Points on a hilly landscape, in no order, each with its height.
A ball rolls from a point to whichever of its 2 nearest points has the largest drop for the distance, and stops where none of them is lower. Distance is the straight distance between rows; heights are no part of it.
voros (h 720): [ 75 159 122  80 140 119 183 112 109 128 154 124 145  98 191 142 124 159
 113 117 110 136  93 127 138 137 137 153 143 163 143 166  81 179  93 114
 145 100 142 155  93 114 124  94  99 133  94 108 114]
kana (h 397): [107 133 100 135 157 137 134 110 130 136 104 119 108 142  82 135  83  84
 115 133  98 147 120 139 101  76 142 131 137 118 110  93 143 145 152 132
 121  70 144  98 154  96 151 177 152  95 163 130 116]
kefo (h 576): [101 146 172 136 137 181 115 142 162 155 141  86 150  85 189 100  71 140
 186 163 119 124 186 132 150 154 168  99 101  98 130 104 119 112 113 169
 159  98 132 153 119  96 156 163 145 139 198 112 165]
Dapo (h 824): [148 136 161  87  78 122  99 142 142  97 166 136 170 112 169 129 163 142
 136 141 128  99 130 123 149 166 127 149  98 106 150 148 148 110 125 132
 133 206 102 192 143 117 138  85  96 158  85 145 143]
Tivu (h 750): [ 76 172  93 144 171  83 126  80 106 159 133 155 131 127 169 150 119 154
 125  99  83 116 119 128 132 129 110 140 147 120 114 124 139 149 137 113
 123  64 136 113  96 100 164 158  94 138 124 104 107]
nup (h 737): [ 91 177 150  89 123 120 139 110 116 118 170 138 156  79 199 125 118 167
 125 114 117 109 115 130 150 161 119 160 141 145 164 166 113 169  78 105
 142 151 131 159  93 128 139 106  86 140  86 120 139]
Besib (h 738): [180 101 144 147 102 103 104 119 160 103 121 137 128 135  75 152 134 141
 134 153 142 110 148 147  90 130 120 155  86  68 145 107 175 114 158 145
 113 199 112 153 177 105 159 123 115 135 103 141 154]
zasip (h 231): [ 98  91 158  81 152 191 174 168 117 109  99  55 139 109 110 119  88 129
 131 152 142 145 125 142 168 119 163  66 130 173  94 126  67 136  89 134
 125 104 162 145 124 132  79 123 147 122 156 127 149]
raru (h 693): [118  80 159  90 119 165 152 166 122 112 138 116 128 128 161 104 137 156
 136 150 149 125 116 120 177 166 139 104 149 173 146 140  79 153  92 125
 157 134 122 173  97 170  83  82 158 138 106 125 134]
puz (h 307): [141 151 135 148 127 137 105 116 100 132 129 143 138 104 164 112 152 122
 124 113 138 129 150 110 152 158 119 134 127 133 147 142 144 141 120 132
  97 153 129 117 128 154 116 135 117 113 140 123 148]
Tabo (h 853): [ 93 144 132  67 127  94 118 135 140 125 184 136 179 107 172 145 132 135
 138 138  83  80 111 142 111 137 118 171  90 103 158 166  99 126 127 114
 154 139 112 180 131  64 158  94  85 152  88 134  76]
megu (h 244): [106 104  82 123 149 125 155 162 122 132 100 129 110 200  70 151 136  86
  86 119 109 144  77 139 118  91 125  81 171 163  93 131  89 101 137 122
 126  95 140  93 102 152  68 104 159 135 118 128  56]
Gimov (h 905): [130  78 133 116 121 160 159 170 137  94  93 118 118 179  57 161  97 127
 101 134 124 149 108 162 112  93 125 113 128 165 125 115  78 144 100 122
 131 130 153 153 134 177  99 125 153 129 115 158 143]
suv (h 810): [144 132 156 130  95 110 109 133 159 108 144 169 145 111 156 138 132 158
 157 143 117  92 138 127 130 162 124 147  95  98 166 139 139 123 112 135
 138 190 119 207 127 148 167 114 108 149 103 153 160]
Pidib (h 929): [103 116 144 130 162 140 138 142 131 122 101 139 137 137 109 148  70 153
 125 139  96 133 112 149 117 110 136 131 117 120 132 108 108 158 103 124
 139 111 143 178 131 132 159 173 136 119 136 149 138]
med (h 444): [133 165 135  92 135 100 162 102 110 121 148 126 145 111  89 182 137 141
  99  92 126 146 120 157 128 100 104 178 138 123 145 158 139 160  94  95
  92 144 128  91 140 122 138 108 103 107  87 140 130]
zopo (h 805): [ 82 162 106 136 179 123 201  97  92 123  97 150 112 137 116 177  97 150
  95  99  85 154  99 158 118  74 126 133 148 164 103 107 118 176  88 100
 123  43 162 117  94 137 130 139 113 122  93 113 148]
Dubed (h 915): [111  70 123 105 148 142 151 152 141 113 109 138 124 195  66 159 107 139
 113 153 111 117  87 152  99  99 115 110 117 140 128 112  67 119 123 111
 157  91 132 193 137 161 125 127 151 148 107 165 111]
zarag (h 879): [ 81 175  94 141 193  72 113 105 117 183 155 123 136 100 231 104 152 121
 157  91 121 122 141  96 148 157 122 113 147 141 104 156 140 123 133 123
 147  75 149  81  71  77 130 153 102 150 140  73  92]
tusar (h 489): [ 96 129  85 114 155  60  84  91 101 168 173 179 123 150 140 131 179 125
 132  78 114 111  94  94 106 138 100 132 150 138 111 148 130  94 176 120
 147  82 118 109 109  84 148 122 128 151 101 124  36]
nurep (h 182): [117  99  93 128 141 127 159 191 132 147  75 107 106 190  81 123 133  72
 115 148 136 144  87 134 130 101 122  68 160 168  60 136  78  80 139 129
 158  82 140  86  87 180  55 100 180 159 150 124  70]
Puv (h 269): [114  66 154  82 135 199 154 183 141 106 100  35 157 140  89 139  86 101
 110 164 132 144 129 143 133 106 129  46 130 152  96 125  69 122 106 142
 128 122 169 169 136  92  73 127 160 127 155 140 139]
dakis (h 178): [117  95 140 106 158 168 178 192 132 119  99  83 126 130 126 101 116 112
 124 162 134 150 110 125 170 122 165  76 152 173  87 137  64 122  98 133
 139 101 147 102  85 160  59 102 158 131 160 112 119]
reg (h 577): [114 150 147 101 160 152 134 168 149 192 130  64 124  76 165  76 115  96
 177 157 156 161 162 127 175 143 168  92 116 115 103 122 114 107 122 154
 159  90 143  97 106  85 117 173 147 128 217  70 140]
seko (h 854): [179 103 114 195 106 128 125 114 115 125  78 194  89 179  64 113 138 126
  90  89 154 163 125 113 118 109 119 143 150 158 124  98 161 122 122 130
 111 137 127  96 135 221 134 150 155 101 130 141 149]
Kigu (h 695): [167 151 133 209  80 147  63 111 136 126 127 160 127  88 187  80 166 146
 150 122 158 127 165 101 144 170 113 133 110 110 176 126 166 127 150 131
  99 177 111 140 147 192 134 121 118 130 151 124 179]
bez (h 450): [138  68 161  63 105 140 163 157 152  73 117 102 147 177  85 186 135 145
 109 150 135 120 107 165 108 111 111 144 105 135 141 122  74 122 118 108
 151 164 128 184 137 141 111  62 140 158  74 182 132]
lom (h 702): [113 156 117  49 125 107 160 122 115 126 171 120 159 118 150 138 164 130
 101 120 132 127  99 132 130 138 124 171 139 160 145 180 103 169 105  99
 126 144 117 139 109 107 116  79 102 122  80 127  90]
tipuv (h 304): [110  95  98  87 157 121 136 178 122 137 124  99 130 178  94 126 147  66
 122 134 116 132  95 116 127 108 134  85 160 132  96 150  80 106 150 121
 124 105 118  93 122 106  88 107 155 120 137 118  58]
muko (h 434): [124 120 104 149 152 130 123 102 138 120 112 102 103 151  32 146  66 111
 123 143 103 132 125 155  63  65 137 139 111  97 123  70 121 135 164 123
 125 114 136 112 187  82 159 190 144  85 157 150 117]
kebul (h 414): [100 154 136  91 152 119 144 114 106 112 142 110 146 100 106 164 107 133
 115 127  92 136 112 150 128 100 131 165 123 121 145 134 118 165 103 106
  89 131 143 130 138  98 160 138 102 109 119 128 126]
taban (h 739): [146 144 133 214 100 144  95  91 143 123 107 161 114 127 132 108 115 129
 149 144 144 127 160 116 109 130 140 134 115  95 141  85 169 137 141 154
 144 134 124 143 148 155 170 168 139 118 152 140 192]
Marur (h 715): [174 103 150 140 104 112 117 132 133 114 110 178 132 159  86 139 136 141
 116 135 135 113 118 130 117 123 117 147 113 105 147 116 151 134 131 128
 113 169 113 152 151 168 156 125 131 130 101 150 145]
lesef (h 755): [ 84 197 127 141 139  99 150  78 104 139 127 169 138  84 202 148 129 168
 117  94 111 120 114 124 138 148 108 165 140 150 147 159 134 166  91 102
 125 118 128 130  78 121 153 132  64 125  88 111 145]
Bitar (h 708): [120  96 141 109 130 145  81 128 162  93 148 124 132 139  81 164 103 117
 156 171 101  99 143 138  74 113 146 125  79  56 147  98 134  83 192 131
 131 171 115 176 188  49 145 123 115 145 118 136 106]
supa (h 648): [120 106 137 120 148 167 166 175 143 155  76  70 106 142  81  86 101  82
 123 155 165 185 141 129 144  94 153  47 146 159  72 106  93 114 113 147
 138  94 152  67 122 157  75 156 190 105 196 117 150]
dosan (h 570): [129 198 135 138  98  78  90 100 131 118 171 142 164  69 190 125 172 150
 129 111 111 100 129 124 120 151 112 185 110 104 157 178 173 122 129 103
  97 169  98 124 119 111 148 107  51 135  91 126 109]
memov (h 613): [143 182  98 167 113  73  82  89 122 137 172 162 135 122 175 134 173 136
 131 101 111  91 111 116 110 157 106 175 109  87 146 159 186 112 172 117
 102 150 105 115 132 120 153 137  66 138 110 123 101]
liv (h 375): [159 125 170 142 122 145 116 100 121 115 121 131 139  95  99 125 115 147
 108 130 139 153 146 144 134 124 135 147 127 121 145 122 152 157  92 120
  92 183 143 124 160 161 142 127 124  97 124 142 182]
lanis (h 522): [164 159 137 101  88  82 111 123 109 123 188 135 157 103 160 127 186 128
 117  94 137 104 127 117 139 153 125 164 122 112 161 183 173 118 127 110
  87 194  97 109 138 121 113  92  74 121  82 133 104]
mefo (h 689): [162 104 155 176 119 180 134 113 122 127  92 115 116 107  87  91  92 114
 125 142 162 184 172 122 123 100 126 104 130 137 130  78 151 163 118 151
 124 143 141  99 157 169 125 163 165  73 169 144 200]
bof (h 736): [176 109 165 189  71 151  95 123 145 110 113 170 144 117 143 101 160 161
 144 124 181 136 161 107 141 180 104 125 111 110 165 113 162 129 128 134
 116 212 106 163 149 216 149  95 113 136 108 140 195]
nutet (h 454): [157 144 136 132 133 126 162 107 108 106 121 122 129 115  51 148 100 128
  81 107 121 171 137 166 121  87 114 142 145 138 114 114 146 168  99  98
  61 150 161  70 158 142 128 138 114  78 102 151 164]
zumif (h 547): [160 176 108 213  98 131  77  90 179 124 139 141  88 116 105 139 137 134
 158 141 101  87 140 145  70 134 126 179  93  53 138  96 212 115 167 139
 108 179  95 124 169  88 145 157 100 120 133 141 139]
dif (h 645): [159 193 116 225  98 119  64 100 140 123 136 157 116  80 188 111 176 131
 140 102 146 114 149 117 132 156 102 160 125  98 159 152 183 127 171 124
  86 161 109 109 150 158 146 133  65 124 143 123 152]
terar (h 559): [182  48 122 115  65 120 147 162 118  88 123 160 127 228  62 140 174 131
 107 112 142 132 102 121 118 131 107 151 120 124 125 108 124  89 153 129
 139 163  91 150 133 187 112  74 145 139  95 161  96]
foma (h 643): [161 104 120 136  68 161  86 158 167 143 149 131 129 122 161 136 124  98
 183 174 136  91 191 109 103 141 149  97  73  66 138 109 152  73 188 175
 164 128 102 177 164  69 127 131 149 176 161 126 141]
piza (h 796): [ 80 176 118 159 181 116 170  69 103 123 103 156 112 116 131 164  77 168
  97 102  71 150 107 171 110 102 115 156 146 142 114  97 138 180 103  93
 111  73 153 109 104 124 177 165  92 118 110 118 172]
tesod (h 620): [115 113 143 108 160 158 149 173 158 172  82  79 100 117 134  93  93  90
 166 164 172 175 158 131 155 117 164  84 130 138  98 102 106 111 113 146
 163  86 143  91 100 135 104 170 162 123 206  99 157]
berug (h 432): [136 164 135 106 113 117  96 127 116 118 179 113 156  94 162 135 130 133
 141 123  90 106 152 120 145 144 136 150 122 100 145 163 143 139 133 130
  95 160 125 135 140  81 147 135  86 133 125 122 107]
Mero (h 485): [106 144 111 109 144 106  91 124 118 147 174 120 159  93 202 101 145 110
 140 102 105 103 139 105 146 151 135 139 124 131 128 184 123 130 133 128
 132 123 121 116 112  74 129 122 106 131 127 107  80]
Nes (h 357): [125 133 102 118 162 123 125 128 109 144 120 126 124 137  99 140 121  91
 116 119 118 150 135 120 133 108 134 122 147 130 114 134 133 139 135 131
 106  93 128  95 137 106 122 151 147 101 150 127  97]
Tuzo (h 678): [111 139  99  49 128  94 148 119  92 145 178 131 157 143 129 157 177 104
 106  89 118 126  90 114 105 117 109 159 157 148 130 181  99 149 128 101
 121 125 101 103 115  80  96  87 101 113  74 126  57]
fumud (h 636): [109 103 173  75 114 193 134 155 142 121 157  73 171  77 174 131  72 156
 154 166 128 115 167 130 173 158 144  80  98 126 137 126  93 119  98 154
 142 156 152 205 153  67 121 106 113 163 153 136 159]
diso (h 484): [131 155 124 183 146 156 129  85 135 147 107  81  94  96 130  93  70 120
 129 134 135 164 170 131 123  88 150 136 135 121 118  76 168 165 118 152
 126 101 139  69 143 118 149 213 159  74 199 138 193]
tosar (h 868): [173 117 134 193 115 155 145 116 115 119  81 171 102 136  80 109 135 140
 100  86 156 183 144 130 131 100 105 131 155 184 131  96 147 160  88 133
  93 134 139  83 132 228 126 136 153  83 106 116 194]
Ziga (h 467): [191 114 161 103  74  92 118 121 127  96 154 124 146 130 122 119 197 134
 121 117 167 120 132 114 138 164 112 161 119  98 147 153 180 109 121 112
  97 222  99 121 158 150 107  76  96 125  65 138 146]
nere (h 653): [117  77 150  60 119 164 145 178 135 114 143  89 167 128 169 134 106 149
 147 163 128 104 123 135 149 165 145  97 104 143 150 138  75 136  97 147
 150 139 144 212 132 100 108  87 144 174 126 128 140]
Zab (h 594): [153 190 106 252  93 120  74  68 156 137 121 140  79 105 149 120 148 137
 138 123 131 108 129 142  84 142 100 175 111  69 153 128 209 127 181 139
 101 161  99  98 159 132 149 159  83 110 146 136 171]
gak (h 840): [119 134 154  49 117 119 129 159 131 110 182 111 164  96 166 132 137 144
 124 153 114  96 122 129 142 155 137 146 101 126 159 166  98 128 109 129
 150 173 123 184 133  82 139  90 105 152 100 136 112]
morud (h 291): [145 159 125 170 107 131  75 137 155 181 132 146 121  90 222  68 152 114
 181 130 169 117 163 100 147 168 127 118 115 114 141 137 148  84 159 143
 170 118 109 126 110 155 144 158 123 164 172 107 144]
zunot (h 377): [150 157 132 156 111 126  94 108 131 122 152 134 122 116 145 126 140 129
 143 134 120 117 151 113 119 150 130 152 108  92 147 137 169 127 145 137
 111 159 129 126 152 118 152 143 110 127 142 135 132]
pive (h 416): [192 115 181 126 100 114 124 103 123  96 130 121 135 128  77 135 160 130
  98 121 173 145 139 131 137 138 112 150 129 115 144 131 183 140 126 115
  80 215 135 113 181 162 131  99 119 101  96 149 178]
Bugov (h 354): [128 163  85 179 132  88  83 102 143 190 113 160  88 120 198  83 171 129
 159 117 168 107 136  96 140 152 108 131 121 111 122 129 168  76 185 140
 176  84 120 110 103 142 164 166 122 165 165 113 103]
vog (h 831): [181  84 101 171  89 113 127 149 115 124  90 199  85 214  74 104 173 115
  97  98 159 134 116 100 130 145 104 126 154 142 116 113 156  82 154 138
 129 122  97  94 124 214 126 120 167 121 134 134 103]
Viti (h 922): [101  91 128 117 153 145 139 151 141 107  98 133 129 162  70 167  63 144
 119 158  87 117  83 173  87  80 127 132  99 130 133 102  81 138 122 118
 149  91 147 191 147 112 156 143 127 143 124 156 139]
did (h 797): [122 153 102 180 146 104 102  89 133 165 127 164  98 144 121 127 118 116
 137 129 114 119 129 118 110 113 133 143 131 102 135 100 161 126 173 137
 128  82 121 106 128 118 170 177 144 121 156 123 119]
bigo (h 303): [106 115  93 104 155 111 137 128  98 132 113 166 111 169  83 171 130 122
 102 101 106 136 102 137 109  86 117 123 160 154 110 138 108 132 134 117
 122  91 137 105 105 134 111 117 141 110 117 136  85]
Rega (h 773): [101 176 103 176 169  93 122  85  96 175 103 150  98 127 171 120 134 128
 139  90 125 136 145 117 133 128 124 133 159 130 122 114 165 134 142 123
 130  60 140  87  91 122 161 182 122 126 157  94 129]
bomo (h 734): [163 133 138 126 100 118  90 112 147 101 156 115 135 123  85 165 132 128
 144 157 116  92 142 135  81 137 145 165  84  49 144 112 171  91 174 129
  97 191 117 150 192  61 140 125 100 136  88 132 108]
maked (h 384): [ 85 137 154  95 151 166 154 131 116  92 127  64 160 109  68 165  63 133
 104 142  94 152 120 174 114  87 127 132 113 131 119 125  98 156  93  94
  97 124 164 150 157  86 155 156 116 100 140 148 137]
viz (h 880): [154 113 145 149 119 167 167 124 104 106  98 143 110 144  71 115 139 140
  84  93 133 182 117 149 147 107 121 118 174 202 130 123 121 160  76 115
 103 135 161  74 119 226  85  93 149  87  93 101 170]
zav (h 896): [112 106 130 128 136 161 190 156 136  89  85 127 106 167  80 161 112 155
  83 146 110 151  91 180 113  89 138 136 153 202 140 131  81 156  95 117
 152 103 165 147 105 212  96  93 147 127  86 144 141]
Ril (h 440): [111 138  94 155 154  81  93 108 120 172 113 194 110 137 188  76 182 157
 152  91 160  99 116  90 160 154  96 108 135 147 113 126 155  77 168 140
 175  68 111 134  87 150 173 157 143 195 127 117  69]
sako (h 221): [128 134 116 139 146 110 116 122 109 143 122 179 123 139 169 112 144 127
 140 112 141 113 122 103 149 147 124 130 138 138 131 123 133 120 125 130
 143 105 119 141 102 166 147 143 137 140 131 119 119]
tisav (h 120): [113 173 118 177 128 102  96  99 122 150 123 187 125 105 219 103 140 157
 147 102 134  95 119 114 157 157 120 133 132 131 154 138 144 118 143 129
 151 113 116 140  93 155 177 151 102 164 140 116 111]
fipiv (h 767): [135 148 149 210 105 145  98 103 159 137 110 152 132  87 184 108  85 153
 166 164 112 109 182 133 120 154 134 122  90  94 146 103 158 133 135 154
 145 133 119 163 129 144 177 167 113 143 171 133 193]
zef (h 792): [110 152 165 168 131 136 112 118 133 124 114 174 140 101 182 123  92 178
 153 138 107  97 136 126 142 162 129 144 106 108 155 115 135 151 102 140
 149 151 137 193 106 150 170 149 106 146 136 132 170]
Basa (h 671): [107  55 141  77 118 157 152 194 139 117 113  94 136 149 153 109 112 147
 158 165 145 107 111 120 166 158 159  78 122 152 111 136  55 124 108 140
 174 107 129 181 107 134  81 107 160 164 155 131 132]
Lined (h 433): [155 138 143 141  99 151  95 156 164 180 154  94 113  99 186  81 128  89
 177 164 165 120 195 104 156 164 148 103 108  88 132 132 149  87 165 175
 160 129 109 115 140 115 128 149 151 150 171 112 146]
zeso (h 599): [162 109 140 152  86 178  97 136 165 125 142  87 120 103 138 138  99 119
 170 186 144 125 203 125 121 138 159  95  88  80 136 100 156 105 147 187
 132 144 133 154 186  50 134 133 147 146 167 130 167]
gal (h 841): [ 77 159  92 115 198  88 147 122 103 172 139 106 124 116 119 156 122  98
 119 106 109 164 120 124 123  96 122  96 163 137  80 137 114 142 124 110
 114  41 161  49  85  78 110 149 132 108 152  74  87]
gim (h 491): [ 78 145  94 142 168  68  97  86 103 157 144 189 122 144 177 113 169 168
 132  86 125  88  98 100 130 159  90 112 126 147 116 141 143 103 167 126
 173  59 111 142  95 103 174 136 125 191 102 123  52]
kabe (h 641): [134 104 115  51 118  92 138 130 107 113 152 127 138 167  71 173 169 100
  99  90 116 122  91 127  96 107 116 160 136 118 133 159 115 106 148  86
 104 144  96 103 135 122 106  83 124 102  64 145  55]
vifa (h 511): [183 132 151  76  94 111 143 132 105 101 157 104 156 138 108 133 175 128
 102 110 147 133 114 122 153 146 110 157 147 144 138 152 143 120 116 106
 105 197 120 107 148 141  79  72 118 104  74 156 119]
Liki (h 521): [127 151 156 147 119 170  99 136 140 149 158  91 146  69 185  96 112 126
 162 147 143 112 193 118 167 165 149 118 122 104 135 138 153 126 138 164
 124 135 135 126 130 109 136 152 135 122 188 107 161]
pivef (h 718): [143  82 114  78 109 123 160 169 117 120 137 138 121 163 152 103 180 125
 129 125 133 114 106 100 165 152 124 123 157 178 135 155  91 135 111 127
 147 136 110 131  90 168  73  89 152 143 110 126 105]
galuz (h 728): [114 138 111  85 109 106 162 152 111 126 153 157 114 139 179  96 162 152
 103 108 145 118  84 117 148 148 125 150 167 198 143 170 104 161 101 108
 147 127 114 134  85 160  86  69 127 139  78 101 106]
zet (h 515): [147 136 131 108 130 130 123 162 155 208 131  85 109 108 166  61 138  86
 188 168 174 149 176 103 169 162 165  96 110 101 104 115 124  85 154 176
 173 109 120 116 115 104 114 162 156 151 199  91 135]
mem (h 772): [ 97 202 143 179 146 127 142  75 100 125 107 146 143  71 177 151 106 171
 120 101  83 134 137 151 134 137 111 166 126 134 149 130 149 189  96 103
 109 137 147 112  93 147 179 153  53 126 113 112 188]
pudas (h 530): [113 133 122  79 145 122 141 132  98 139 159 111 141  95 158 115 150 109
 129 113 128 133 132 105 173 132 132 129 162 137 127 177 119 158 114 127
 101 127 131  99 110  93 101 129 117 117 128 106 101]
gipa (h 466): [162 162 171 125 128 110 174  94 108 102 144 128 152 108  82 166 147 142
  76 105 148 160 112 156 141  99 100 174 156 154 132 140 151 166  75  89
  66 172 135  68 142 152 132  89 104  89  71 144 158]
Tipo (h 519): [155  67 123 101 113 113 123 137 151  83 121 166 126 211  39 177 147 142
 117 128 134 121  91 151  87 117 124 141 118 104 139 103 119  76 143 106
 139 165 100 177 157 160 141  91 140 145  86 175  99]
memu (h 360): [101  76 113  64 126 143 131 184 127 107 129  63 164 170  98 140 143  78
 123 146 108 102  97 121 118 123 130  65 129 138 110 153  42 102 138 103
 143 115 124 148 122  94  75 104 154 137 130 144  66]
gadi (h 669): [130 115 148 146 153 175 166 144 135 137  82 113 107 125  94  90  96 113
 128 133 151 175 165 126 137  98 152  93 147 158 106  96 129 141 102 141
 120 101 149  71 135 165 104 162 177  87 182 132 168]
pim (h 358): [ 81 109 138 110 159 178 163 146 130 107 110  50 151  96  80 143  57 119
 125 153  97 165 132 149 137  88 145 105 116 142  94 120  89 149 103 124
 119  87 174 129 144  78 143 177 151  95 179 132 138]
zutul (h 492): [132 114  94 100 147  94 141 158 114 161 120 155 104 164 151  88 175  93
 124 102 158 132 102  94 162 143 132  86 158 170  97 151 113 106 125 137
 129 103 115  82  87 150  84 117 158 137 133  95  85]
vego (h 245): [131 181  89 207 118 104  63  91 148 157 133 162 107 111 204 109 150 141
 153 114 119  79 124 115 115 160 113 145 119  91 137 141 175 106 191 134
 150 118 113 124 121 121 176 158 110 151 161 120 109]
kuzek (h 888): [117 114 157 137 141 178 190 137 126 100  88 124 107 120  79 133 108 150
  82 125 117 177 120 158 136  91 138 133 168 201 125 121  89 172  72 127
 119 112 171 103 111 206  89 105 147 106 102 127 169]
Vot (h 507): [147 152 120 189 106 132 102  81 167 124 131 123  89 124  85 129  88 136
 141 164 101 103 150 156  54 112 137 155 100  58 126  79 191 134 161 157
 129 163 107 123 179  71 159 167 133 102 149 137 161]
zimu (h 409): [142 147 167 184 148 164 117  70 111 125 105 113 127  67 112 114  91 152
 116 118 136 176 168 154 140 124 123 137 128 139 136  94 170 188  84 125
  89 166 155  99 153 146 153 152 112  76 151 125 205]
tof (h 857): [ 79 156 101 100 182  93 125 126 116 176 156 108 142 103 164 120 127 101
 146 107 105 140 102 115 145 126 132 114 144 135  88 149 109 129 124 115
 140  55 152  93  94  55 134 147 123 138 163  83  80]
Losov (h 107): [100 106 112 116 171 145 173 189 150 131  76 111  92 154 112 110 114 102
 125 151 149 146  81 127 147 101 163  75 162 187  63 126  82 100 112 128
 155  68 149  81  63 188  51 110 166 149 159  95 109]
Bitod (h 785): [ 96 185 137 153 147  79 144  90 118 132 124 160 146 107 140 168  86 156
 112 117  72 119 107 167 108 118 103 178 130 113 143 124 135 176  92  93
  98 116 128 122 113 125 198 141  70 130 100 130 152]
vunag (h 443): [123 176 138 198 145 166 123  65 125 130 115 113 117  79 151  95  80 140
 127 107 120 153 168 127 136 118 148 138 134 123 142  91 162 168 106 124
  98 120 145  91 122 139 159 176 110  91 172 118 187]
bamor (h 711): [175  96 144 188  95 158 109 113 154 129 102 132 108 115 107  98 102 134
 147 154 171 153 179 123 104 116 142 116 109 113 140  80 167 145 137 172
 127 156 128 139 172 152 138 162 168 106 155 139 209]
Zezi (h 756): [111 160 121  88 113 103 136 119  93 142 161 140 147 101 205  86 186 129
 105  94 154 119 130 105 176 164 131 148 165 184 147 191 115 155  98 113
 119 157 110 115  95 129  85  90 101 114  87  98 123]
nulik (h 683): [134 110 124 123 122 138  72 132 165 130 158 139 126 145 120 134 127 106
 186 171 109  74 155 113  82 145 153 114  78  50 142 118 133  71 200 153
 147 136 103 172 177  54 142 119 138 152 136 124  97]
Mezaf (h 428): [114  86 148  55 120 144 174 166 149  88 143  72 146 155 104 176 111 139
 101 169 120 105  73 158 114 112 117 123 113 155 141 146  49 137 106 100
 170 115 146 196 122 128 113  73 131 151  90 158 110]
duz (h 690): [172 108 115 142  91  77 106 138 119 113 132 195 119 165 110 137 185 141
 104 106 152 111  99 104 125 143 103 164 129 108 145 128 160  97 148 124
 125 167  85 154 125 191 156 104 123 151 102 146 104]
butim (h 468): [145 106 121 145 124 124 110 119 151 102 126 105 121 130  42 151  63 127
 131 171 102 114 135 162  58  90 144 148  86  71 123  62 147 130 153 130
 119 168 125 139 198  65 160 155 132 103 131 153 142]
kerof (h 654): [155 149  96 154 116  61  80  98 129 118 146 185 115 152 112 146 186 146
 130  95 139 106  96 107  92 147 100 161 116  91 143 127 188  96 169 117
 110 161  84 128 140 138 166 127  91 136  86 130  69]
gur (h 536): [121 127 116 101 151 129 162 161 101 140 130 104 127 124 150 104 148  84
 129 113 145 145 110 105 181 116 145  88 163 176  94 158 110 150 112 125
 112 116 141  79 108 127  74 106 152 110 144 104 103]
Nifub (h 483): [173  70 148  75 105 126 126 144 139  70 135 114 156 176  63 184 137 126
 115 147 141 121 117 149  96 125 122 140 102 106 128 111 118  90 133 117
 121 186 114 155 164 114 117  91 127 138  85 175 114]
ligof (h 801): [169  67 126 150  82 131 104 156 129 115 102 182 113 189 113  91 165 131
 133 126 164 129 133  90 135 157 115 122 137 122 129 105 146  94 157 137
 152 131  87 157 124 208 139 109 177 153 133 142 134]
Lon (h 771): [174  89 138 165  86 152 104 133 115 116 104 169 130 136 148  92 155 138
 150 126 168 126 161  81 145 156 119 123 120 110 141 114 149 110 136 149
 137 152 103 166 124 201 129 133 155 137 142 129 180]
Lagob (h 560): [166 117 135 167  97 176 112 101 156 124 150  59  93 103  95 117  91 102
 156 165 164 137 186 129 104 116 150 119  92  82 131 103 170 113 157 181
 129 159 129 120 196  52 115 156 175  97 162 148 161]
naper (h 735): [ 83 159 124 102 161 105 155 109 109 139 137 143 142 106 189 142 100 160
 127 102  77 115  93 132 141 136 121 149 123 138 134 147 102 149 110 118
 144  80 140 153  99  90 162 138 104 146 124 104 105]
Sugep (h 552): [155 108 123  58 102 116 145 153  93 127 156  98 138 146 123 121 178  92
  99 107 139 139 105 101 168 141 123 116 157 157 114 163 109 121 126 126
  89 171 113  81 120 122  43  76 135 107  98 133  89]
viv (h 431): [ 92 113  79  87 161  66 113 137 104 170 153 154 124 147 164 113 181 103
 130  92 136 113 100  96 138 140 127 109 161 152 112 162 106 119 134 111
 143  87 105 105  88 100 104 107 140 151 118 102  54]
fopep (h 815): [ 76 146  96 144 196 121 186 117 105 137 103 160 104 155  95 178 117 136
  94  96 112 157  95 155 101  66 128 101 179 201  77 116 106 128 118 125
 128  38 177  94  84 147 110 136 140 126 103 114 111]
roge (h 315): [ 98  81 131  93 151 167 131 173 155 120 107  60 150 130  98 143  69  93
 136 164 117 129 136 130 122 107 145  79  99 132 103 120  70 106 124 129
 141  74 144 161 152  77 117 165 164 125 181 130 126]
veg (h 612): [103 119 164 129 104 177 122 143 150 115 134 113 155  87 162 121  65 156
 173 170 109 113 181 142 141 156 159 100  81  94 140 105 110 125 116 171
 148 134 146 206 148  86 164 133 136 156 159 127 177]
tolu (h 520): [154 141 115 183 121 152 126  89 147 139 117  91  75 114  89 106  78 100
 143 152 154 143 177 133  94  86 151 139 121  83 131  85 170 139 142 169
 138 120 125  97 173  95 142 188 168  97 185 153 163]
zufon (h 403): [120  69 130  47  98 153 171 178 134  91 128  56 150 178  89 164 130 129
 107 158 118 104  98 143 112 134 112 103 138 161 123 148  43 121 129 116
 146 142 134 167 118 108  56  63 137 142  93 163  77]
pemu (h 601): [161  77 109  79  93  98 122 156 109  97 133 148 126 211  75 145 182 107
  96  91 125 121 102 113 104 124 110 148 149 132 115 137 115  81 154 108
 133 156  83 117 125 160 102  72 125 112  75 144  52]
Tola (h 826): [ 65 137  83 126 203 105 155 128 104 162 110 139 120 145  90 163 138 100
 110 106 104 162  88 140 116  77 123  85 165 171  69 125 103 117 130 114
 124  41 164  63  86 109  90 130 136 125 122 102  78]

Where does a ball stop that starts at each point below?
seko | Losov
Bitar | liv
Tola | voros
lom | Losov
gak | Lined
med | Losov
zumif | Losov
